Each row is a point on a tangle of strands that fork, close into loops and nearly touch. The rows are in no order.
Points whose rows are less than 40.6 apart are linked; no others are.
kod: [  3  12   0 -14   4  -6 -17  18 -10  11  -9  12  -7   7  -2   3  -1 -10
  16 -18   7  -1   1  -3   2  -4  -6   4  -6  -1]
kan: [ -7  -5 -17  27   7   1 -19  -1   1   3  14  -7  15  31 -10   8 -13   2
  11  -9   1  16   0   3 -16   3 -11   2  22 -13]
popa: [ -1  18  16 -14 -12  -4   2   4  -5   5  13  30 -11  -7  -1  -1  -9  -9
   2   3  -3   0   7 -17   3 -17   2   3 -11   0]
gavi: [ -8  13 -14  11   0  -2 -20  -1   7 -14  25  -9   9  16   6 -23  -6   1
   5  -7   0 -10  11 -17 -21  -6 -11   7   1  15]
vidit: [-13  -2 -25  22  14  10 -19  -5  -7 -10  13  -6   2  22 -18  -3  -8   0
  14 -14   1  16   0  -4  -2  14 -10   2  25 -12]
levof: [  6  -3   7   2  -3   0   0   0  -8  14  -2  21 -20   4 -11  12  10  -5
   3   9   4   6  -9   9  22   8  -1  -9   7 -19]
bilo: [  6 -22  13 -11  -9  -3  30 -10  11  -4 -13  -4  -1 -34   6   6  13   0
 -20  27   0  -3  -6  21  17  11  19 -17   1   2]
befir: [-16  -1 -21  21   5   7  -9 -16   1 -18  24  -3  11  11 -16  -3 -12   3
   6  -2  -8  14   4  -7  -8   7  -6   3  24  -8]
sosot: [ -7  19  -4  22 -10  -2  -6  -9  14  -6  31   1  22  18   1 -15 -11  -1
   6   4 -13  -1  12 -26 -23 -18  -5   9  -2   5]
mufep: [ 11 -16  16  14 -10  -3  24  -9  24   7   8 -10  27   2  17  12   4  13
 -17  20 -18 -11  -1  12 -15 -19  10   4  -6   6]
navuv: [-15  17   1   5  -9   3   7 -11   0 -10  24  18   4  -7 -13   0 -17  -9
  -3   8 -10  10   6 -22  -3 -10   6   4   7  -9]
nelum: [-11  10 -20   9   6   2 -27   6  -1 -12  14 -10   2  21   4 -24  -2  -1
  11 -17   4  -6  12 -14 -18  -2 -15   9   2  16]
nomoz: [ -1   7  -5  -5   2  -4 -12  11  -5   2  -5   2   1   5  -1   3  -6  -5
   8 -12   3  -2   0   0  -5  -2   0   2   2   0]
rari: [ -8  23 -18  -6  10  -3 -30  19 -12  -4  -6  -3 -11  15  -3 -23   1  -7
  24 -28  11  -1  11 -19  -8   4 -24   6  -8  13]
mupa: [-18   7 -23   4  10  14 -10  -9 -15 -18   9  -5 -13   0 -26  -6  -3  -8
  11 -13   1  15   3 -14  15  22  -4   1  18 -15]
bogeb: [  3   7   2 -28  15   1  -5  15 -24   5 -39  -1 -25 -16  -7  -7   9   1
   4  -9  19  -3  -6   1  27  11 -11  -3 -23  12]
Vupug: [ 16   2  29  -5 -18  -8  13   2  10  22   5  28  -9 -11   9   3   6  -3
   9  10  -4   6   1   0   1 -13   0  -4 -17  -5]
zemin: [ -1  16  -8  -2  21  -3 -27  20 -23  11 -19   2 -18  16 -17   0  -1 -10
  24 -24  16   9  -4  -6  14  11 -14   6   5 -12]
pemi: [-10   3  -9   4  -3   0   0  -9   2 -13   9  -1   9  -5  -2   1 -10  -2
  -5   2  -4   2   2  -5  -5   1   6   1  11  -1]
Nom: [ -6  19   4 -32  -1  -1   3  11 -14  -5 -15   9 -18 -19   1  -9   5  -8
  -6  -9   8 -12   3  -9  11   0  -1  -7 -20  13]
puvo: [ -5  18   4 -36   5   2   4  14 -20  -4 -29   7 -26 -23  -4 -14   7  -7
  -6 -11  14 -10   1  -6  16   4  -8  -7 -30  15]
vuk: [ 12 -13  11  -6  -4  -2   6   8   7  12  -6   4   2  -4   9   9   9   3
  -1   6  -3  -8  -4  16   1  -1   2  -2  -6   6]
mege: [  1 -11  17   7 -15  -2  29 -19  18  -2   9   5  16  -8   7   7   1   6
 -21  28 -20  -6   1   4  -3 -18  15  -1  -3   5]
soge: [-14   4 -26  10  13  11 -20  -1 -10 -15   8  -5  -4  15 -16 -13  -4  -1
  16 -17   3  12   4 -11  -1  14 -11   5  17  -3]
ruga: [ 29 -14  11  -6   2 -10  14  15  24   4  -7 -26  22  -4  41  -3  13  16
 -11  -5   1 -32  -6  14 -14  -7   3   2 -21  21]
sokat: [-16  -9 -19  25   6   5  -2 -20   2 -16  20  -9  16  10 -15   8 -12   5
  -2   3  -5  16  -1  -1  -6   6   1   1  29 -16]
Rusoz: [ 17 -14  12   5  -6  -5  18   0  21   9   3 -11  20  -2  21   9   6  11
 -12  12 -12 -18  -2  16 -11 -11   7   4 -10  10]
Muno: [-16   8 -13 -16  -1   5  10  -9  -6 -27  -6 -16  -5 -22  -1 -15   0  -4
 -15   0   1  -5   3  -9  -2  12  10  -3  -2   8]
gusun: [ -9  -2 -13  -8   4   4   1  -3  -7 -17 -18 -21  -1 -12   3  -8  -3   0
 -10  -4   3  -4   1   1   0  11   8  -2   2   8]
vobus: [ -2   4 -12  11   4  -2 -18   9  -2   3   5   0   8  17  -6   3 -11  -6
  15 -12   3   8   2   0 -12   1  -8   3  11  -7]
Zabe: [ 11 -31  -4   3  11   3   5   2   6  -2 -29 -35  11   4  16   6   7  14
 -12   0  -2  -8  -3  32  -3  10   7  -1   3  12]
pobe: [ 18 -13  17  15  -8   2   8   0  11  32   8  13   8  11   0  22   8   4
   6  11   1  13  -5  12  -6 -13  -3  -1  -3 -12]
kigek: [  3  -8  -9   3  20   4 -16  10 -13   5 -24 -13  -5  15  -7   7  -2   3
   6 -12   8   5  -7  14   9  14  -1   1  10  -6]
bive: [ -7   3 -10  -8   4   0  -8   7  -6  -7 -16 -14  -2  -4   3  -6  -3  -3
   1 -11   5  -4   2  -2  -3   6   1  -1   0   8]
zumar: [ 17  11  28  -9 -18  -7   6   5   1  22   7  36 -15  -4   4   1   6  -5
  15   4  -2   9   3  -6   2 -15  -6  -3 -18  -8]
bizov: [ 10 -11   1 -11   0  -6   7   7   7  -6 -17 -26   9  -6  23  -3   7   9
 -14  -4  -2 -24   1  12  -5   0   8  -1 -12  20]
bal: [  8 -21  20  -4 -11  -5  24 -14  10   7 -10   6  -8 -27   4  12  11  -2
 -15  26   2   4 -12  19  18  11  17 -18   3 -11]
Sisu: [  9 -21  -4   1  15   4  -7   9  -3   6 -29 -24   3  11   6   8   3  10
  -2  -9   4  -2  -6  24   2  13   1   1   3   7]
Gosol: [  1   4  -8   4  23   2 -25  17 -18  12 -22  -8 -11  20 -12   6  -2  -3
  16 -21  12  10  -6   7   9  13  -9   5  11 -13]
Labi: [-10  -7 -21  10  15   5 -17   5  -8 -12 -13 -26   0  11   0 -19  -3   1
   9 -14   8   5   7   0  -8  16 -11   3   9  10]
Bub: [  3 -13   5 -11  -8   2  23  -7   6  -9  -7   2   1 -21   4   4   6   3
 -19  20  -4  -8  -2  13  12   5  11  -7   1   9]
Fugod: [ -1  10   2  -1  -8  -7   2  -2   8  -4  10  -1  10  -4   8  -1 -11  -2
  -6   4  -7  -9   5  -8 -11 -10   6   5  -4   7]
bebo: [  5  -2   7 -11   1   1   0   6  -8   7  -8  16 -14  -3  -6   4   8  -3
   2   2   6   0  -5   6  18   5   1  -7  -1  -5]
mevi: [-12 -13 -11   9   0   6  14 -26   4 -24   9  -9  12 -10  -9  10  -9   6
 -20  11  -9   6  -4   4   1   4  16   0  23  -9]
nuvun: [-18  10 -25  -1  20  14 -26   4 -20 -17  -3 -11 -16  11 -17 -24  -2   1
  19 -22  11  11   6 -16   2  16 -20   8   5   5]
roku: [ -2   9   9 -20 -10  -3  14  -2   1  -9   2  10  -6 -21   6  -4   0  -2
 -16  10  -4 -14   3  -6   5  -4   9  -3 -10  12]
tosop: [-10  25   9  -2 -13  -2   5  -3  -1  -3  21  22  -1  -6  -5  -4 -16 -11
   0   5  -8   3  10 -25  -5 -18   5   5  -5  -4]
pezu: [ -2   5   7 -22  -7   0   9   3  -6  -2  -5  19 -14 -16   0  -3   4  -4
  -7   5   2  -6   1  -2  13   1   4  -7  -8   5]
mup: [  5  15   0 -12  11  -5 -24  20 -20  17 -13  18 -19  15 -13   4   5 -13
  20 -21  13   6  -4  -3  13   0 -11   5   0 -14]
Runof: [ 23 -10   7 -14   3  -7   9  15  15   0 -19 -30  14  -8  38  -8  15  13
 -12 -10   3 -33  -2  11  -8  -2   2  -1 -24  25]
mosag: [ -5  -5   6  12  -6   4   8 -14   4   0  13  11  12   7  -9  15 -10   4
  -8  14 -10   8  -4   0  -2 -13  10   3  12 -12]
nalun: [  3   0  14 -18 -13  -4  29  -8  11 -10   1   0   1 -26  14  -4   7   3
 -25  22  -8 -18   5   3   6  -2  13  -5 -12  18]
Peva: [-12   7   5  11  -9   4   8 -13   0  -3  20  20   7   3 -14   8 -16  -3
  -5  11 -10  12  -1 -14   1 -14   9   4  11 -16]
Gik: [ -6  17  -8  22  -4  -3 -21  -4  10  -8  34  -1  17  28   4 -19 -11   3
  10  -4  -6  -5  11 -24 -26 -17 -12  11   0  10]
vokal: [ -1  19  -8  -9   8 -10 -24  24 -10   8 -13  -5  -4  10   3  -9   1  -9
  24 -28   9  -3   7 -10  -7  -1 -17   5 -11   7]
kuv: [ 12 -18  22   2 -11  -6  17 -12  10  20  -4  12  -9 -16   3  17  10  -2
  -7  23   2   9 -12  16  13   6  14 -17   1 -19]
sol: [  2   4  -6 -23  21   0 -13  15 -26   3 -40 -14 -18 -11  -4  -7   0   5
   4 -13  22  -2  -7   4  20  14 -13   2 -21  12]
Tidi: [ 22  -8  29   2 -14  -8  20   7  16  30   3  12   3 -14  22   9  13   0
   6   9  -3   0  -5   9 -11 -16   3  -3 -20  -2]
noke: [ -8   3 -18  10  10  -1 -26  12  -2  -6   0 -19   2  22   5 -22  -1   0
  14 -20   7  -4  11  -7 -17   5 -16   6   2  15]
Rakep: [ 26 -11  13   4  -1  -7  14  10  24  11   3 -18  24   1  33   4   8  15
 -10   2  -6 -25  -5  14 -18 -13   3   6 -17  14]
zesil: [-17  21 -22  -6  14   8 -29  11 -17 -14  -3 -10 -17  11  -6 -32   2  -1
  16 -26  11   0   9 -20  -9   7 -23   8  -9  17]
Biser: [  8  17  19 -18 -13  -8  -2   9  -7  15   8  36 -18  -4   1  -2   0  -7
  10  -2   1   2   6  -9   6 -15  -6   1 -16  -2]
sud: [ -3  -8   8   3  -7   2  17 -14   6  -4   9  12   8  -6  -4  10  -5   5
 -15  21 -11   0  -2   3   3  -9  10   1   7  -2]
Luveg: [  0  -7   6  15  -7   2   8 -13  -4  13   8  21 -16   4 -14  18   7   0
  -4  20  -3  12 -11  11  22   6   2  -9  14 -28]
tova: [ 16  -6  25   6 -14  -5  10 -10   7  26   3  22 -12  -8   0  16   8  -4
   4  18   1  15 -10   7  10   0   4 -13  -4 -23]
fut: [ 21 -18  15   1  -4  -6  13  12  14  25  -4   2   6  -8  17  12  15   2
   4   6   0  -6  -7  20  -7  -2  -1  -3 -10   2]
paf: [ -3  16   0  12  -9  -7   0  -5  14  -5  20  -4  19   5   6  -8 -12  -4
   0   4 -10  -7   8 -17 -17 -14   2   6  -3   6]
vug: [  4 -10  16  19 -12   6   8 -11   9  20  14  17  11  19  -9  23   1   6
  -2  14  -7  15  -5   5  -3 -21   3   0   4 -16]
muk: [-14  -9 -18  -2   2  14  13 -24  -5 -34   5 -16   0 -19 -13   0  -5  -1
 -18   7  -4   8   0  -2   8  16  18  -2  18  -8]
fuvig: [ 17 -22  17  13  -7   0  13  -1  14  29   2   5   7   1   5  22  10   4
   1  15   1   7  -8  20  -3  -5   1  -5  -1 -11]
mafuf: [-18   0 -18   2   6  13   3 -20 -12 -24  10  -7  -9 -10 -24   1  -5  -6
  -6  -1  -3  11  -2  -9  18  21  11  -2  21 -19]
Bif: [-13 -17 -13  19   4   6  11 -27   3 -18  13 -11  15   2 -14  17 -11  10
 -18  13  -8  13  -7   6   1   5  14   0  30 -17]

A fork is a point with three links, a tip a point with one. Leave the first point through the second and follow the links. Name the first fork or tip that comes.
Gosol / kigek: Zabe
mufep / Rusoz: bizov
Labi / noke: pemi
zumar / Biser: mosag
Fugod / paf: Labi
Biser / zumar: fut
Bif / mevi: soge
tova / kuv: pezu
soge / nuvun: kod
roku / nalun: tova

How many points has the smallest loop of links through each point below? Write 0 if it is on no loop.
nuvun: 10
pobe: 13
Bif: 9

Name the points in between on the shortest way along the links from the first point to the second, in order.
kan / vokal: vobus nomoz kod
popa / fut: Biser zumar Vupug Tidi
Bub / kuv: bilo bal
levof / nalun: bebo pezu roku
zemin / sokat: mup kod nomoz vobus kan vidit befir
